A landscape with many peaks, sampled at points; each row gives a point and its height.
A climber steps from a point to the highest of its 6 nearest points, and stops where none of them is higher. Distance is the straight distance between rows; heights are no part of it.
z_756 h=733: [170  80  65 102 114 122 161 113 137 100 127  81 105 103 112  72 136 127
 157 172]
z_208 h=669: [ 77 166 172 154 103  97 110 134  93 130 121 176 143 183  95 142 105 111
 103  99]
z_440 h=829: [139  85 115 101 120 129 107 125  85 130 122 140 119 118 113 127 123  99
 135 154]
z_551 h=463: [ 76 118 159 152 136 184  66 162 174 128 122 149 127 155 135  75  94 138
 140 129]
z_435 h=511: [ 84 142 133 149 153 110 157  93  91 138 156 118 123 252 144 159 162 141
  81 108]
z_457 h=404: [137 181 151 123 104 110  93 141 118 127  93 175 137 134 132 139 137 134
 132  96]
z_477 h=143: [153 193 122 111 136 107  99 115 142 101 122 135 139  94 165 184 135 144
 124 117]
z_567 h=316: [109 105 146 123 118 171  89 140 175 145 119  86 152 157 112  78 114 128
 121 143]
z_618 h=379: [ 87 120 179 132 125 168 126 151 213 145 111  91 161 166 142  88 104 123
 107 112]
z_248 h=408: [123 167 134  90 108 120 117 118 113 145 102 152 150 147  96 131 131 122
  82 117]
z_736 h=547: [163 125  94  65 134 111 124 117  95 105 136 149 137  99 147 161 141 114
 100 153]
z_304 h=866: [172  97 101 149 112  89 188 132 111 128 132 116  94  92 111 143 132 129
 203 138]
z_860 h=459: [ 98 154 126 126 127 121 190 100  66 179 154 165 120 120  87 113 165 116
  67 118]
z_581 h=345: [177 112  72 136 149 114 225 114 117 138 174 106 100  80 109 103 150 135
 169 150]
z_822 h=409: [177  59  73 114 137  87 165 118 108  86 143 132 104 101 131 131 125 114
 168 169]
z_365 h=661: [ 70 158 141 174 154 124  99 131 111 104 142 124 147 236 163 136  77 127
 114  96]
z_521 h=539: [ 91 180 187 153 103 129  84 164 137 125  92 194 150 154 140 108 102 140
 128  96]
z_193 h=418: [ 61 152 209 152 131 182  92 169 188 129 113 186 117 150 159  90  85 158
 133 104]
z_709 h=628: [159 109 103 131 125  95 187 130  68 139 143 150  86  90 114 154 140 113
 157 121]
z_825 h=540: [ 80 187 150 166 162 149  65 133 130  81 136 136 165 218 165 128  58 148
  83 114]
z_609 h=645: [ 97 107 136 142 112 123 125 140  67 149 111 153 114 133  91 148 121  95
 127 118]
z_740 h=129: [162 162 131 118 120 146  95 134 175 125  96 122 141 113 169 125 161 154
 141 118]
z_884 h=518: [ 87  96 146 170 143 123 173 121  75 183 162  80 109 208 112 164 130 125
 116 115]
z_824 h=644: [ 65 119 146 147 150 141  99 141 133 137 138 104 134 194 149 131  95 116
 135  85]
z_78 h=558: [ 79 119 137 147 148 123 118  87  81 146 137 110 124 187 118 169 128 115
  75 118]
z_652 h=272: [144 115  73 162 154  93 239  94 174 109 183  76 105  57  99 101 104 147
 157 168]
z_480 h=192: [170 121  84 101 165  92 176 106 140  99 181 118 123  67 139 150 135 131
 114 133]
z_191 h=753: [ 93  85 154 179 133 138 151 143 102 173 166  55 120 196 107 133  94 112
 148 115]
z_622 h=247: [127 132 144 108 120 144 122 146 159 158 109 104 160 149  96  98 133 124
  97 119]
z_503 h=454: [ 93 113 102 114 145 133 133  71  90 140 148 114 127 158  97 162 135 108
  51 145]
z_160 h=82: [136 195 136 135 133 138  65 119 173  96 108 135 135  85 181 178 130 161
 146 115]
z_821 h=225: [167 127 108 116 130 122 193 135 118 167 142 117 109 100  99 105 165 134
 134 118]
z_238 h=367: [165 100 116 106 105 150 123 121 166 117 109  91 121 110 134  80 162 141
 152 154]
z_313 h=491: [152  72 123 139 100 128 148 142  87 135 126 118 103 117  95  88 130 113
 184 148]
z_371 h=832: [ 99 204 160 135 123 127 122 119 158 109 115 133 183 206 131 116  85 137
  60 117]
z_858 h=375: [119 137 175 149 109 158 101 158 190 132  93 151 128 137 173 100 153 160
 161  90]
z_804 h=618: [ 66 119 181 162 125 150  99 175 166 150 115 135 142 166 132 103  90 120
 140 100]
z_755 h=577: [128 158 162 123 109 103 144 140 103 161 118 160 129 146  99 138 151 120
 122  86]
z_234 h=559: [ 74 108 126 169 141 110 126 106  68 136 147 107 107 215 132 177 142 124
  98 121]
z_375 h=475: [145  61 106 126 105 130 126 140 100 104 120 105 107 116 104  86 121 109
 172 168]
z_172 h=507: [156  67 116 110 139  96 169 121  63 105 131 176  97  98 131 168 136 102
 120 152]
z_717 h=878: [140 180 124 115 120 175  50 161 127 100 101 174 158 126 169 130 111 149
 123 146]
z_653 h=185: [130  83  83 172 144  74 234 116 171  97 175 111 120  51  73 129  85 133
 145 174]
z_721 h=798: [ 74 193 156 134 116 107 183 105 107 165 158 145 149 176  77 117 151 126
  64  98]
z_322 h=461: [ 91 172 171 133 112 114 145 135 143 155 112 140 153 187 107 120 123 115
  89  91]
z_741 h=706: [171 113 125 169 123  96 191 136  88 150 138 131  88  86 103 151 135 117
 208 119]
z_973 h=439: [155  78  94 105 125 126 183 110  91 131 143 121 109 106  97 103 140 111
 120 163]
z_114 h=592: [118 115 168 158 105 148  88 168 149 146 108 151 107 129 145 106 147 144
 190  90]
z_848 h=245: [145  60  81 150 140  71 133 114 131  50 143 103  93  82 143 122  93 132
 180 170]
z_702 h=488: [154 152 103 114 127  96 162 118  90 136 131 149 107  98 126 162 154 125
 136  98]
z_586 h=140: [140 103 118 137 132 121 111  99 187  80 142  81 122  56 152 142 118 142
 165 160]
z_654 h=420: [142 162 125 105 127 188  70 144 172 125  93 137 178 136 158  95 122 156
 102 163]
z_836 h=122: [124 163 206 128 100 142 138 165 192 150  86 141 144 153 160 107 149 146
 126  92]
z_227 h=343: [154 136 124  90 127 169  96 133 157 141  94 113 160 133 125 102 133 126
  85 139]
z_203 h=510: [ 96 147 177 139 113 116 168 152 120 191 136 134 139 169  83 122 130 117
 109  94]
z_25 h=277: [162 133 125  99 112 186  76 135 193 118 103 108 155 116 167  81 155 155
 130 162]
z_844 h=541: [109  77 135 147 114 138 156 120  77 170 142 107 113 138  69 141 123  96
 115 130]
z_254 h=400: [141  94  86  72 150 131 171  93  98 125 154 158 112 100 122 123 154 102
  69 160]
z_832 h=115: [127 112 133 130 121 197  53 144 182 102 117 153 116 101 173  95 138 180
 177 154]
z_180 h=921: [146 133 109  85 127 104 123 125  76 113 122 166 128 100 133 150 132 108
 114 132]
z_351 h=347: [142 139  98 109 161  71 142 106 121  87 161 135 126  76 144 200 118 123
 119 127]
z_282 h=494: [183 107  82 129 125 118 197 117 129 122 144  92  95 101 116  97 145 141
 182 158]
z_764 h=338: [152 154 135 111 120 122 143 138 134 159 113 128 129 113 115 126 159 133
 130  84]
z_997 h=368: [131 120 116  95 122 156  73 113 122 133 118 125 163 139 109 118 107 107
  82 147]
z_442 h=120: [149 130 161 138 108 167 107 124 208 127 106 111 143 123 179 117 174 167
 151  99]
z_345 h=519: [ 89  70 112 136 130 133 136  92  62 133 124 126 105 140  98 163 131  85
  92 158]
z_21 h=445: [ 87 123 144 145 131 128 180 122 101 192 167  97 131 182  79 135 126 119
  94 100]
z_33 h=205: [163  95  96 109 123 136  81 126 145  85 116 106 115  84 152  97 134 138
 188 171]
z_486 h=741: [111 144 165 148  91  97 146 152  64 178 113 161 112 146  92 156 131 117
 133  97]
z_117 h=524: [ 88 175 160 144 137 158  71 144 158 118 111 132 170 185 145 109  75 133
  81 128]
z_919 h=284: [161  74  91 118 163  74 153 117 114  79 169 153 126  89 149 178 116 128
 112 146]
z_316 h=130: [124 151 133 150 141 169  55 126 177 100 120 135 114  88 182 134 143 168
 180 117]
z_132 h=189: [169 221 102  88 146 131 119 101 173 110 133 113 157  87 172 160 149 161
  98 143]
z_546 h=254: [182 153  93  86 145 120  93 123 146  88 126 126 154  98 180 160 138 137
 118 169]
z_302 h=556: [ 94 144 143 121 119 127  81 127  87 123 110 167 140 153 111 138 104 109
 102 121]
z_194 h=268: [178 110  85  74 138 127 109 125 139  88 132 116 140  87 159 132 141 127
 136 172]
z_360 h=361: [128 132 162 126 112 140  99 160 151 151  95 140 144 148 124 108 136 128
 127 107]
z_611 h=319: [165  94  85  51 147 134 140 104 113 111 141 125 137 109 117 121 138 106
  81 170]
z_558 h=60: [133 176 114 122 149 129  60 132 158  65 140 115 154  48 185 185 101 142
 133 164]
z_103 h=804: [120 108 112 125 127 134 192 102  73 168 148 134 103 108  77 114 142 102
  79 132]
z_430 h=595: [154 110 104 139 147  90 153 128 120 101 145 119 109  79 133 169 122 107
 169 116]
z_838 h=38: [156 147 105 111 145 122 135  93 206 103 138  85 127  55 138 157 133 138
 131 143]
z_535 h=578: [181  67  78 130 127 101 201 125  96 109 146 115  98 106 111 119 138 130
 184 167]
z_971 h=791: [ 53 143 162 169 135 121  77 148 120 135 125 149 141 184 117 125  76 120
 121  87]
z_240 h=486: [133  93 144 143 108 138 103 159 105 133 106 136 109 118 115  93 118 119
 193 126]
z_902 h=282: [116 145 164 120 123 189  87 146 205 134  99 121 161 152 154  84 128 136
 103 142]
z_55 h=527: [158 112  95 150 133  89 183 106 153 104 144  97  99  72 113 141 118 127
 181 139]
z_590 h=286: [158 141  81 112 159  97 196 106  79 143 168 153  98  79 131 127 164 125
 106 117]
z_901 h=305: [183 170  88  61 144 137 115 111 142 112 117 127 157 104 161 139 149 143
 105 156]
z_190 h=812: [ 74  85 158 174 126 132  98 160 107 165 140 112 124 161  95 119  92 111
 154 100]
z_933 h=528: [117 122 126 108 116 158  75 131 116 129 103 141 138 120 119 115 116 111
 135 130]
z_148 h=504: [ 96 112 133 138 134 131 127 118 112 149 137  98 135 181 103 143 111 115
  93 110]
z_627 h=649: [ 55 119 125 157 136 127  72  99  75 121 133 144 133 188 120 162 106 119
 103 114]
z_56 h=545: [143 109 169 155  97 129 160 166 124 179 120 119 113 132  99 104 147 130
 172 110]
z_88 h=384: [168 117 110 127 131 123 114 127 141  99 119 113 116  86 153 131 139 132
 175 132]
z_251 h=202: [175 141 113 101 133 124 135 118 157 137 124 104 127  94 139 122 167 140
 139 119]
z_458 h=49: [164 201 136 120 125 133 102 121 175 125  96 139 148 118 166 148 155 167
 116 114]
z_584 h=413: [ 74 173 185 141 134 153 130 159 191 126 104 110 159 194 145 104  96 116
  96 103]
z_768 h=509: [122 116 115 121 124 110 181 104  58 150 141 178  95 107 101 153 159 108
  96 132]
z_210 h=216: [143 133 122 124 129 153  54 137 155  99 123 135 121  97 173 124 141 147
 167 136]
z_992 h=774: [109 139 184 158  97 115 132 189 107 183  99 149 113 144 114 127 136 126
 171  86]

For each start below, name the point where the climber stops.
z_458 -> z_992
z_622 -> z_992
z_160 -> z_304

Call two points neighbours if one is among the 6 nearest of the other. Go from one point of each pair to the other, from neighbour to neighbour, staying as high as possible. Name the lowest point that can't be avoided.
z_721, z_103 -> z_844
z_717, z_721 -> z_933
z_304, z_190 -> z_768
z_304, z_756 -> z_535
z_992, z_180 -> z_609
z_992, z_190 -> z_208
